A landscape with many valleys, sampled at points; each row gives a point and its height.
From any point a ball rolls to the lowest of the 2 points nearest to it. It stops when none of these is lower. Distance is the straight distance between rows; heights are no part of it.
k_769: [105, 121, 76, 66, 109, 82, 91, 95, 65, 92, 97, 146, 69, 119, 85, 50, 84, 94, 87, 72, 94, 106, 102, 103, 129, 101, 112, 112, 150, 91, 58, 125, 89, 121, 111, 100]  h=381
k_999: [94, 90, 119, 127, 123, 100, 96, 90, 99, 99, 72, 85, 96, 156, 117, 128, 147, 96, 99, 49, 122, 81, 146, 97, 100, 102, 79, 87, 57, 83, 90, 116, 111, 105, 106, 76]  h=852
k_300: [56, 134, 105, 96, 88, 85, 93, 88, 137, 110, 101, 86, 98, 47, 145, 87, 101, 66, 122, 101, 49, 109, 110, 71, 80, 101, 70, 48, 117, 80, 116, 94, 110, 118, 132, 108]  h=336
k_14: [45, 114, 145, 90, 86, 110, 86, 117, 112, 82, 150, 105, 106, 77, 104, 106, 78, 52, 122, 139, 49, 115, 102, 39, 108, 110, 87, 61, 140, 104, 79, 99, 97, 109, 111, 112]  h=286
k_620: [129, 122, 92, 134, 98, 76, 74, 118, 91, 106, 80, 124, 96, 82, 84, 82, 95, 60, 123, 85, 77, 59, 96, 80, 128, 71, 100, 121, 79, 120, 79, 105, 90, 119, 94, 88]  h=818
k_637: [86, 94, 120, 99, 61, 103, 77, 123, 109, 103, 142, 91, 110, 105, 81, 102, 86, 85, 111, 147, 81, 152, 78, 88, 93, 119, 112, 89, 98, 129, 93, 97, 95, 88, 108, 114]  h=84
k_982: [59, 104, 95, 98, 90, 116, 108, 75, 140, 85, 119, 119, 110, 126, 118, 85, 112, 87, 78, 140, 96, 120, 68, 138, 91, 125, 94, 114, 74, 99, 116, 106, 108, 94, 157, 103]  h=565
k_528: [138, 93, 101, 96, 103, 103, 91, 106, 95, 101, 107, 136, 103, 109, 58, 74, 86, 73, 108, 141, 126, 52, 86, 143, 112, 72, 112, 139, 65, 118, 97, 82, 103, 98, 101, 96]  h=174
k_520: [99, 96, 124, 132, 83, 97, 98, 97, 98, 95, 88, 83, 109, 153, 95, 112, 134, 102, 96, 99, 109, 110, 91, 139, 97, 108, 92, 102, 59, 95, 92, 132, 117, 71, 112, 109]  h=567
k_356: [149, 97, 126, 117, 72, 105, 120, 100, 96, 112, 78, 86, 114, 108, 73, 109, 119, 106, 119, 109, 125, 75, 103, 137, 88, 67, 82, 103, 80, 92, 109, 114, 126, 82, 70, 124]  h=527
k_827: [61, 60, 103, 107, 87, 145, 114, 102, 111, 53, 124, 123, 76, 149, 105, 91, 139, 66, 92, 129, 112, 68, 118, 104, 122, 70, 80, 107, 73, 109, 82, 73, 106, 106, 94, 62]  h=71
k_70: [87, 99, 114, 148, 60, 104, 99, 110, 108, 66, 81, 96, 96, 110, 92, 95, 136, 51, 123, 104, 83, 77, 96, 116, 110, 56, 68, 108, 78, 112, 72, 127, 115, 104, 98, 101]  h=486
k_151: [142, 134, 84, 69, 115, 64, 111, 77, 82, 139, 75, 94, 92, 60, 87, 79, 60, 137, 85, 63, 100, 127, 86, 98, 108, 130, 99, 80, 149, 91, 120, 106, 91, 87, 81, 126]  h=501
k_696: [63, 82, 100, 91, 102, 119, 94, 76, 123, 71, 115, 121, 108, 160, 111, 88, 129, 101, 69, 105, 120, 118, 83, 142, 100, 116, 107, 121, 86, 102, 86, 117, 99, 86, 148, 99]  h=427
k_994: [51, 65, 88, 112, 122, 130, 106, 105, 125, 63, 137, 134, 88, 116, 125, 82, 114, 67, 89, 133, 89, 64, 97, 77, 109, 90, 106, 107, 81, 108, 102, 60, 94, 113, 110, 57]  h=257
k_905: [97, 70, 68, 49, 135, 123, 114, 74, 98, 88, 116, 138, 91, 105, 104, 84, 121, 82, 98, 86, 114, 72, 123, 112, 89, 86, 113, 116, 114, 91, 110, 78, 87, 131, 103, 77]  h=428
k_754: [122, 95, 119, 143, 106, 81, 74, 108, 109, 124, 106, 48, 126, 131, 101, 131, 122, 136, 101, 86, 110, 124, 96, 111, 80, 136, 115, 72, 60, 89, 114, 102, 116, 74, 97, 88]  h=604
k_96: [98, 99, 93, 92, 90, 88, 52, 111, 105, 118, 131, 85, 114, 113, 92, 102, 108, 93, 115, 102, 88, 154, 90, 87, 91, 146, 111, 92, 86, 114, 103, 98, 80, 93, 116, 110]  h=269
k_911: [142, 111, 100, 78, 66, 71, 83, 113, 65, 103, 87, 123, 89, 106, 54, 51, 80, 64, 115, 109, 83, 116, 79, 121, 131, 96, 85, 111, 123, 102, 77, 127, 103, 107, 92, 118]  h=449
k_770: [64, 125, 78, 117, 121, 76, 107, 90, 113, 126, 85, 86, 105, 15, 139, 122, 45, 126, 82, 96, 84, 102, 94, 52, 99, 118, 96, 80, 122, 101, 120, 81, 87, 105, 107, 102]  h=375
k_749: [71, 105, 59, 90, 128, 106, 122, 72, 101, 105, 85, 98, 97, 31, 130, 119, 59, 139, 82, 78, 105, 105, 101, 79, 93, 98, 101, 94, 137, 107, 111, 78, 74, 117, 99, 82]  h=424
k_118: [68, 117, 52, 69, 125, 103, 109, 63, 128, 104, 101, 112, 90, 71, 132, 78, 109, 85, 98, 75, 82, 90, 120, 83, 82, 103, 95, 83, 112, 77, 122, 76, 82, 137, 136, 81]  h=413
k_574: [39, 113, 113, 65, 82, 122, 116, 84, 146, 69, 123, 139, 82, 69, 121, 61, 108, 48, 104, 147, 63, 94, 90, 107, 94, 85, 98, 88, 120, 89, 103, 87, 109, 107, 134, 92]  h=263
k_191: [106, 80, 85, 27, 125, 123, 117, 74, 90, 94, 117, 112, 90, 110, 94, 95, 101, 140, 71, 86, 128, 116, 103, 129, 81, 111, 119, 124, 154, 93, 101, 111, 94, 102, 88, 114]  h=399
k_781: [117, 125, 92, 132, 85, 91, 134, 96, 79, 71, 60, 125, 90, 71, 83, 83, 69, 92, 96, 100, 103, 65, 86, 104, 120, 44, 101, 131, 101, 117, 79, 118, 103, 103, 90, 112]  h=819
k_778: [148, 84, 120, 113, 153, 96, 120, 115, 95, 134, 79, 84, 113, 123, 90, 136, 88, 139, 97, 96, 158, 65, 103, 110, 108, 119, 124, 125, 50, 105, 104, 95, 124, 60, 81, 94]  h=331
k_104: [99, 99, 112, 154, 109, 65, 36, 127, 107, 129, 123, 46, 131, 99, 105, 127, 109, 131, 103, 72, 97, 125, 97, 75, 92, 165, 112, 79, 76, 91, 107, 96, 98, 96, 93, 79]  h=657
k_194: [77, 65, 98, 92, 100, 121, 134, 71, 98, 66, 103, 113, 83, 144, 115, 111, 141, 79, 79, 86, 120, 67, 159, 98, 116, 69, 62, 100, 78, 89, 105, 72, 104, 121, 83, 57]  h=298
k_292: [117, 84, 97, 91, 174, 93, 75, 98, 89, 129, 84, 93, 100, 132, 110, 124, 106, 108, 94, 65, 136, 55, 131, 103, 93, 118, 115, 113, 53, 88, 101, 94, 95, 109, 109, 78]  h=803
k_807: [95, 124, 94, 112, 83, 98, 126, 88, 86, 56, 86, 153, 76, 85, 99, 61, 77, 95, 82, 96, 101, 78, 82, 124, 125, 61, 107, 135, 128, 116, 64, 123, 102, 99, 117, 112]  h=826
k_254: [88, 94, 83, 68, 127, 103, 110, 86, 93, 100, 106, 88, 105, 113, 105, 119, 90, 156, 74, 72, 122, 144, 90, 102, 92, 130, 127, 107, 124, 102, 102, 109, 80, 91, 113, 116]  h=491
k_2: [118, 100, 96, 91, 79, 113, 111, 92, 86, 96, 78, 109, 90, 108, 90, 97, 121, 81, 123, 75, 105, 66, 135, 111, 94, 49, 78, 94, 113, 83, 99, 106, 100, 117, 92, 111]  h=451
k_81: [107, 89, 116, 139, 112, 99, 122, 91, 121, 122, 100, 58, 119, 123, 110, 133, 110, 134, 81, 115, 123, 106, 100, 129, 78, 128, 94, 81, 54, 87, 147, 78, 117, 76, 98, 87]  h=548
k_189: [101, 139, 103, 118, 79, 76, 89, 104, 117, 117, 94, 103, 100, 65, 97, 82, 95, 84, 104, 119, 71, 115, 92, 106, 86, 101, 82, 76, 88, 102, 121, 110, 105, 92, 119, 113]  h=618
k_726: [81, 87, 88, 102, 90, 122, 94, 105, 98, 99, 114, 69, 108, 84, 106, 133, 97, 118, 112, 101, 84, 132, 104, 71, 84, 99, 105, 77, 121, 107, 104, 83, 83, 110, 83, 98]  h=870
k_939: [109, 116, 104, 111, 67, 98, 106, 98, 98, 74, 65, 128, 81, 110, 91, 68, 131, 57, 123, 78, 81, 58, 99, 124, 110, 43, 58, 115, 104, 91, 78, 136, 114, 115, 105, 109]  h=464
k_436: [61, 65, 91, 50, 87, 145, 106, 79, 106, 67, 126, 97, 103, 150, 103, 111, 142, 109, 81, 101, 112, 123, 102, 134, 81, 95, 100, 103, 110, 93, 100, 110, 93, 94, 112, 95]  h=171
k_730: [123, 81, 100, 81, 80, 122, 91, 94, 95, 120, 109, 75, 108, 100, 71, 115, 120, 97, 132, 107, 98, 105, 122, 120, 72, 72, 91, 73, 99, 82, 133, 72, 95, 110, 79, 95]  h=610
k_757: [117, 74, 117, 116, 84, 119, 54, 129, 88, 97, 105, 88, 100, 140, 78, 111, 132, 57, 149, 83, 94, 86, 118, 98, 103, 84, 105, 94, 71, 112, 77, 97, 106, 113, 89, 88]  h=791
k_99: [73, 90, 64, 93, 128, 121, 108, 74, 106, 89, 95, 112, 88, 109, 130, 94, 116, 100, 87, 69, 108, 84, 119, 96, 96, 96, 97, 95, 98, 91, 115, 84, 83, 124, 122, 81]  h=448
k_624: [102, 104, 113, 126, 75, 91, 96, 129, 103, 109, 118, 89, 115, 72, 83, 110, 60, 106, 103, 125, 85, 136, 76, 63, 108, 123, 115, 95, 97, 141, 98, 101, 88, 87, 87, 113]  h=223
k_598: [124, 104, 77, 111, 131, 99, 101, 95, 101, 111, 98, 119, 103, 103, 88, 97, 87, 91, 94, 115, 120, 58, 101, 111, 99, 85, 113, 120, 61, 120, 110, 73, 89, 106, 99, 85]  h=107
k_343: [192, 121, 128, 86, 92, 71, 110, 125, 95, 143, 74, 80, 117, 101, 68, 89, 102, 128, 113, 100, 118, 85, 79, 139, 90, 107, 112, 107, 99, 73, 114, 130, 153, 67, 61, 136]  h=552
k_423: [146, 93, 109, 53, 104, 101, 112, 100, 100, 135, 89, 64, 112, 127, 101, 117, 101, 153, 95, 67, 119, 128, 95, 130, 79, 127, 119, 88, 114, 73, 114, 122, 119, 62, 83, 139]  h=559
k_610: [39, 71, 112, 73, 88, 149, 131, 85, 122, 55, 128, 91, 95, 117, 118, 117, 124, 104, 70, 149, 97, 128, 104, 126, 86, 111, 82, 99, 116, 93, 115, 82, 98, 106, 109, 77]  h=360
k_759: [110, 111, 57, 60, 122, 90, 109, 69, 94, 130, 92, 96, 102, 40, 104, 112, 62, 137, 92, 76, 104, 121, 100, 90, 96, 118, 99, 94, 141, 103, 127, 76, 77, 108, 86, 104]  h=463
k_712: [159, 104, 111, 79, 139, 52, 66, 126, 62, 148, 76, 84, 103, 123, 88, 99, 78, 121, 108, 51, 120, 103, 113, 90, 110, 140, 129, 110, 102, 89, 88, 127, 112, 82, 77, 111]  h=746
k_912: [137, 103, 72, 108, 122, 73, 71, 117, 67, 140, 80, 100, 110, 64, 73, 122, 70, 141, 100, 58, 118, 94, 81, 61, 127, 126, 125, 112, 107, 111, 83, 88, 79, 92, 55, 104]  h=716
k_470: [51, 100, 83, 68, 109, 116, 93, 103, 96, 84, 116, 95, 102, 83, 108, 121, 82, 156, 65, 84, 95, 152, 74, 65, 113, 129, 128, 111, 138, 126, 92, 109, 69, 94, 104, 103]  h=513
k_73: [118, 115, 109, 85, 42, 98, 101, 101, 91, 112, 96, 78, 112, 70, 79, 104, 96, 138, 117, 84, 86, 155, 90, 102, 83, 105, 94, 58, 135, 95, 109, 109, 113, 80, 74, 132]  h=561
k_345: [103, 98, 118, 146, 55, 106, 129, 105, 93, 80, 74, 83, 98, 112, 86, 113, 135, 87, 101, 112, 100, 85, 102, 119, 96, 53, 62, 100, 85, 98, 101, 120, 120, 88, 73, 109]  h=510
k_640: [90, 105, 73, 31, 112, 97, 111, 83, 71, 86, 115, 137, 77, 107, 93, 58, 81, 117, 79, 96, 106, 120, 101, 132, 110, 96, 124, 125, 177, 94, 74, 117, 91, 110, 104, 104]  h=343
k_837: [152, 93, 107, 85, 79, 103, 90, 101, 101, 138, 102, 65, 119, 93, 77, 120, 120, 137, 122, 78, 110, 114, 121, 113, 64, 86, 100, 67, 107, 71, 137, 87, 107, 94, 63, 105]  h=600
k_706: [142, 106, 93, 47, 149, 68, 67, 107, 69, 140, 88, 96, 98, 132, 105, 96, 91, 119, 96, 51, 113, 112, 123, 106, 91, 140, 117, 108, 119, 68, 91, 122, 91, 101, 106, 112]  h=759
k_654: [64, 66, 100, 125, 109, 127, 144, 82, 109, 68, 111, 94, 80, 130, 131, 113, 105, 94, 55, 145, 118, 88, 121, 102, 113, 105, 75, 112, 72, 100, 127, 60, 99, 96, 93, 63]  h=528
k_57: [99, 95, 114, 90, 47, 135, 135, 94, 104, 88, 91, 89, 91, 66, 91, 96, 92, 98, 118, 142, 94, 106, 96, 133, 82, 51, 76, 79, 110, 102, 129, 84, 109, 98, 83, 108]  h=847
k_891: [122, 116, 80, 116, 134, 58, 84, 99, 88, 121, 75, 113, 101, 88, 87, 94, 62, 122, 86, 80, 116, 99, 81, 92, 118, 130, 118, 118, 97, 116, 91, 110, 85, 89, 97, 108]  h=696
k_473: [106, 134, 111, 149, 88, 69, 109, 116, 131, 101, 92, 118, 104, 56, 92, 83, 71, 70, 104, 151, 76, 83, 66, 91, 104, 89, 95, 106, 69, 129, 101, 99, 107, 98, 115, 111]  h=639
k_108: [103, 108, 78, 73, 101, 80, 57, 100, 90, 106, 112, 108, 93, 93, 94, 79, 97, 87, 107, 79, 84, 132, 107, 84, 105, 132, 104, 91, 109, 103, 93, 99, 81, 120, 120, 109]  h=372
k_38: [158, 119, 87, 64, 101, 94, 132, 101, 74, 124, 75, 101, 86, 85, 87, 83, 72, 113, 94, 96, 119, 84, 95, 125, 98, 67, 97, 113, 140, 71, 111, 114, 106, 97, 78, 132]  h=574
k_506: [99, 117, 77, 74, 91, 95, 64, 100, 99, 102, 99, 115, 83, 97, 85, 59, 111, 55, 128, 68, 64, 100, 114, 93, 101, 105, 95, 94, 117, 82, 88, 93, 89, 130, 114, 103]  h=415
k_219: [78, 87, 109, 156, 101, 114, 123, 101, 114, 78, 97, 93, 99, 133, 117, 109, 109, 92, 76, 145, 115, 75, 106, 105, 108, 98, 89, 117, 47, 116, 108, 79, 100, 92, 104, 79]  h=591
k_552: [149, 88, 98, 87, 125, 75, 89, 125, 59, 131, 76, 87, 112, 102, 86, 124, 88, 145, 110, 32, 128, 92, 97, 73, 107, 121, 136, 110, 119, 97, 62, 123, 103, 76, 56, 116]  h=733
k_33: [41, 106, 118, 65, 85, 116, 68, 115, 100, 79, 137, 120, 99, 73, 93, 89, 95, 81, 110, 107, 52, 133, 108, 19, 123, 116, 97, 84, 149, 120, 60, 111, 90, 108, 107, 113]  h=339
k_258: [179, 112, 137, 104, 101, 79, 98, 124, 91, 133, 80, 82, 123, 110, 64, 109, 118, 113, 122, 104, 141, 67, 97, 135, 90, 95, 114, 112, 51, 93, 107, 122, 136, 73, 70, 110]  h=539
k_511: [171, 125, 109, 74, 81, 85, 147, 108, 84, 120, 71, 93, 101, 95, 81, 89, 82, 127, 93, 101, 115, 99, 73, 138, 103, 83, 106, 113, 134, 82, 110, 135, 131, 63, 68, 154]  h=564
k_204: [61, 119, 84, 44, 108, 95, 107, 68, 106, 69, 113, 143, 82, 64, 115, 56, 79, 105, 79, 112, 88, 135, 84, 122, 108, 117, 117, 108, 150, 100, 87, 104, 95, 108, 129, 98]  h=277
k_337: [116, 104, 118, 116, 129, 84, 108, 94, 98, 103, 56, 110, 93, 143, 120, 108, 139, 94, 88, 71, 130, 55, 132, 119, 108, 87, 78, 119, 48, 87, 93, 122, 118, 102, 115, 96]  h=837
k_632: [61, 128, 74, 57, 121, 92, 94, 70, 126, 104, 103, 107, 89, 29, 140, 85, 78, 87, 106, 101, 63, 117, 113, 70, 89, 122, 87, 71, 122, 94, 119, 84, 83, 135, 127, 89]  h=378
k_370: [68, 94, 107, 82, 80, 135, 128, 93, 105, 75, 115, 74, 94, 53, 121, 127, 83, 116, 110, 130, 81, 133, 107, 101, 74, 76, 88, 67, 133, 100, 120, 75, 95, 101, 90, 98]  h=857
k_780: [119, 76, 134, 143, 131, 94, 119, 110, 96, 105, 86, 77, 109, 145, 91, 140, 108, 122, 91, 95, 152, 66, 118, 105, 114, 117, 98, 108, 34, 105, 109, 94, 124, 72, 84, 76]  h=396
k_824: [94, 46, 81, 63, 110, 149, 120, 80, 82, 74, 112, 111, 90, 124, 95, 108, 139, 90, 98, 87, 126, 74, 141, 104, 96, 71, 89, 107, 104, 90, 95, 82, 101, 123, 76, 78]  h=387
k_947: [127, 110, 94, 148, 93, 84, 105, 121, 91, 87, 69, 109, 104, 67, 81, 106, 86, 93, 117, 99, 104, 60, 92, 81, 113, 52, 98, 122, 100, 126, 79, 96, 91, 113, 72, 102]  h=812
k_425: [56, 127, 117, 99, 86, 103, 111, 99, 145, 85, 107, 119, 92, 69, 125, 81, 92, 47, 115, 131, 51, 88, 97, 85, 100, 83, 78, 79, 117, 91, 98, 106, 104, 112, 135, 110]  h=300
k_350: [45, 107, 89, 56, 88, 121, 87, 102, 79, 73, 121, 120, 93, 57, 102, 86, 66, 122, 93, 91, 85, 138, 91, 47, 122, 115, 112, 100, 162, 121, 61, 99, 76, 115, 98, 99]  h=410
k_462: [123, 95, 115, 159, 69, 96, 92, 135, 85, 100, 92, 68, 107, 73, 81, 126, 109, 92, 133, 92, 77, 79, 97, 61, 100, 64, 92, 90, 94, 120, 88, 94, 98, 111, 51, 85]  h=807
k_438: [49, 110, 90, 43, 106, 115, 104, 74, 138, 74, 131, 140, 95, 73, 124, 61, 99, 82, 89, 141, 73, 120, 77, 113, 93, 111, 111, 108, 125, 102, 106, 95, 103, 111, 143, 91]  h=196
k_367: [116, 120, 119, 122, 54, 86, 101, 108, 117, 113, 107, 63, 120, 74, 96, 106, 109, 120, 112, 114, 89, 141, 81, 112, 68, 111, 89, 65, 96, 92, 122, 109, 111, 82, 94, 114]  h=592
k_89: [151, 121, 98, 59, 83, 80, 95, 96, 82, 136, 96, 88, 109, 100, 78, 89, 96, 135, 97, 69, 99, 152, 91, 117, 89, 132, 100, 74, 135, 80, 118, 121, 108, 84, 84, 142]  h=529
k_409: [65, 106, 97, 123, 119, 100, 112, 98, 132, 105, 123, 89, 107, 75, 144, 112, 70, 105, 79, 148, 80, 106, 85, 86, 85, 127, 105, 94, 91, 102, 139, 81, 85, 102, 130, 87]  h=452
k_718: [83, 94, 97, 136, 98, 108, 73, 126, 113, 99, 120, 115, 97, 97, 98, 94, 96, 47, 116, 110, 74, 68, 92, 53, 123, 79, 104, 109, 88, 114, 80, 80, 88, 124, 108, 89]  h=762
k_576: [135, 123, 101, 86, 106, 46, 69, 108, 62, 107, 85, 119, 80, 127, 78, 43, 84, 76, 100, 79, 95, 112, 85, 108, 142, 121, 104, 121, 116, 98, 61, 140, 97, 105, 98, 111]  h=420
k_789: [74, 112, 107, 92, 53, 124, 120, 87, 88, 56, 96, 129, 74, 71, 99, 76, 80, 85, 114, 107, 78, 97, 94, 113, 106, 50, 87, 104, 146, 109, 61, 114, 105, 106, 102, 113]  h=836
k_487: [108, 55, 87, 99, 134, 130, 114, 89, 85, 96, 120, 116, 105, 104, 85, 111, 91, 116, 91, 116, 140, 81, 105, 104, 104, 87, 133, 125, 96, 114, 100, 72, 83, 105, 74, 75]  h=200
k_745: [43, 96, 92, 116, 147, 99, 119, 99, 143, 84, 136, 127, 100, 70, 147, 92, 69, 74, 78, 155, 80, 82, 83, 69, 108, 123, 116, 102, 102, 96, 121, 74, 94, 104, 143, 74]  h=397
k_555: [56, 91, 99, 145, 109, 98, 90, 119, 111, 84, 112, 103, 106, 92, 137, 114, 93, 78, 94, 99, 79, 91, 94, 45, 120, 108, 111, 103, 101, 113, 81, 102, 85, 115, 122, 90]  h=749
k_815: [128, 96, 117, 83, 99, 94, 84, 94, 98, 124, 91, 90, 110, 147, 87, 109, 117, 116, 100, 96, 123, 119, 92, 149, 78, 127, 110, 113, 79, 85, 109, 122, 115, 66, 111, 124]  h=599
k_117: [69, 61, 104, 112, 109, 144, 149, 89, 106, 67, 116, 75, 93, 103, 127, 131, 99, 129, 65, 133, 108, 115, 114, 97, 94, 105, 79, 89, 107, 105, 134, 61, 102, 96, 82, 73]  h=457
k_79: [123, 77, 147, 129, 90, 106, 115, 115, 90, 92, 83, 79, 114, 161, 84, 139, 129, 119, 102, 109, 139, 96, 101, 123, 103, 116, 102, 101, 46, 107, 93, 126, 144, 50, 74, 97]  h=483
k_203: [134, 55, 99, 110, 127, 127, 115, 111, 84, 116, 99, 88, 114, 112, 76, 137, 82, 131, 108, 123, 145, 68, 101, 104, 104, 96, 129, 120, 67, 113, 111, 65, 96, 83, 60, 75]  h=268
k_471: [129, 113, 102, 126, 120, 78, 82, 108, 87, 99, 63, 115, 99, 119, 102, 88, 118, 77, 108, 56, 105, 60, 114, 106, 109, 82, 98, 116, 66, 106, 74, 117, 99, 110, 107, 97]  h=825
k_709: [120, 119, 95, 44, 80, 89, 92, 91, 83, 105, 105, 133, 77, 86, 64, 45, 69, 73, 106, 127, 82, 134, 89, 122, 120, 106, 85, 104, 143, 100, 92, 104, 92, 105, 103, 113]  h=472
k_233: [78, 107, 111, 160, 91, 57, 60, 131, 122, 122, 126, 58, 121, 91, 111, 116, 107, 122, 96, 108, 81, 143, 86, 60, 98, 161, 98, 87, 84, 109, 114, 119, 100, 88, 120, 104]  h=703
k_896: [153, 114, 94, 101, 112, 81, 93, 89, 97, 150, 82, 78, 113, 93, 91, 109, 108, 124, 105, 65, 114, 92, 116, 110, 71, 103, 93, 88, 93, 77, 132, 96, 108, 93, 81, 110]  h=589
k_617: [40, 98, 101, 126, 125, 106, 118, 110, 161, 71, 135, 145, 87, 109, 143, 80, 106, 51, 79, 138, 79, 63, 90, 63, 117, 95, 103, 92, 87, 98, 99, 75, 104, 105, 144, 80]  h=333
k_281: [95, 102, 100, 72, 61, 131, 129, 77, 91, 81, 97, 129, 87, 79, 86, 80, 89, 87, 111, 122, 106, 95, 90, 146, 95, 45, 88, 113, 126, 95, 101, 100, 111, 99, 98, 111]  h=842
k_429: [52, 102, 125, 105, 75, 124, 92, 122, 110, 83, 148, 88, 102, 99, 108, 115, 84, 71, 114, 155, 63, 126, 87, 69, 102, 101, 106, 83, 112, 110, 86, 97, 98, 96, 116, 102]  h=220
k_933: [59, 88, 103, 134, 119, 102, 103, 87, 104, 70, 95, 110, 111, 155, 136, 111, 111, 130, 72, 78, 121, 110, 92, 101, 121, 118, 110, 122, 74, 110, 80, 124, 95, 87, 141, 101]  h=611
k_264: [89, 83, 102, 100, 64, 122, 65, 121, 95, 84, 125, 112, 95, 116, 70, 87, 113, 46, 142, 102, 77, 94, 103, 90, 116, 70, 104, 110, 100, 120, 61, 100, 98, 117, 91, 102]  h=775
k_121: [133, 123, 91, 91, 65, 82, 68, 101, 92, 115, 80, 91, 94, 99, 86, 77, 139, 63, 134, 61, 73, 89, 127, 113, 76, 75, 81, 82, 111, 72, 96, 111, 102, 132, 95, 108]  h=437
k_122: [54, 93, 91, 148, 110, 93, 95, 103, 101, 82, 99, 79, 109, 115, 146, 126, 107, 130, 81, 72, 94, 126, 96, 60, 109, 124, 108, 110, 94, 110, 84, 107, 77, 101, 130, 97]  h=710
k_103: [67, 118, 109, 136, 99, 75, 94, 122, 105, 121, 113, 85, 119, 43, 116, 124, 62, 118, 88, 120, 78, 124, 80, 43, 112, 136, 93, 75, 123, 111, 109, 99, 93, 87, 92, 107]  h=309
k_866: [99, 105, 81, 119, 114, 105, 124, 77, 126, 122, 105, 77, 110, 85, 117, 112, 95, 118, 79, 134, 104, 105, 100, 121, 71, 117, 87, 82, 75, 94, 163, 70, 95, 102, 117, 90]  h=500
k_762: [112, 89, 86, 70, 142, 90, 64, 97, 89, 123, 97, 93, 105, 153, 114, 105, 128, 95, 105, 58, 113, 103, 121, 111, 80, 132, 120, 104, 76, 86, 104, 107, 89, 102, 130, 95]  h=781
k_554: [165, 116, 93, 69, 122, 94, 113, 103, 78, 143, 68, 91, 89, 99, 99, 101, 105, 123, 94, 74, 123, 60, 123, 115, 83, 72, 94, 106, 102, 70, 123, 104, 112, 108, 74, 120]  h=581
k_430: [97, 118, 94, 155, 109, 60, 103, 99, 101, 92, 83, 125, 98, 100, 101, 88, 79, 106, 75, 98, 102, 94, 61, 96, 127, 110, 120, 132, 79, 126, 80, 116, 96, 95, 128, 107]  h=667
k_795: [102, 73, 94, 71, 80, 143, 73, 102, 109, 100, 118, 96, 99, 138, 85, 106, 149, 59, 133, 109, 89, 96, 119, 116, 85, 85, 91, 94, 85, 94, 112, 80, 92, 117, 99, 82]  h=629
k_670: [95, 108, 112, 169, 93, 86, 125, 115, 113, 83, 85, 101, 104, 103, 96, 97, 84, 97, 90, 143, 108, 83, 78, 101, 114, 90, 99, 121, 56, 129, 100, 100, 105, 88, 113, 106]  h=631
k_32: [86, 85, 103, 139, 94, 114, 93, 107, 92, 94, 94, 70, 111, 124, 115, 136, 132, 113, 101, 76, 99, 107, 123, 91, 86, 88, 87, 82, 85, 96, 97, 97, 100, 113, 89, 89]  h=871
k_290: [134, 78, 129, 139, 82, 107, 79, 128, 67, 98, 89, 68, 108, 111, 71, 136, 124, 92, 145, 83, 110, 72, 118, 88, 98, 66, 105, 93, 75, 108, 80, 99, 108, 109, 56, 85]  h=801

Two balls start at each pair of points below. Name the first point that both come to, or write -.
k_118 and k_2 -> -
k_726 and k_32 -> k_947
k_837 and k_759 -> k_637

Where does a ball stop that starts at each point below?
k_151 -> k_637
k_712 -> k_436
k_795 -> k_637
k_99 -> k_438
k_470 -> k_637

Call two points neighbours if one is among the 2 nearest of the other. Go from one point of each pair to the other, from neighbour to neighbour, staying as low as possible. Name the highest point that can't be avoided.
k_436 and k_640 -> k_982
k_637 and k_598 -> k_815
k_640 and k_827 -> k_99
k_637 and k_827 -> k_470
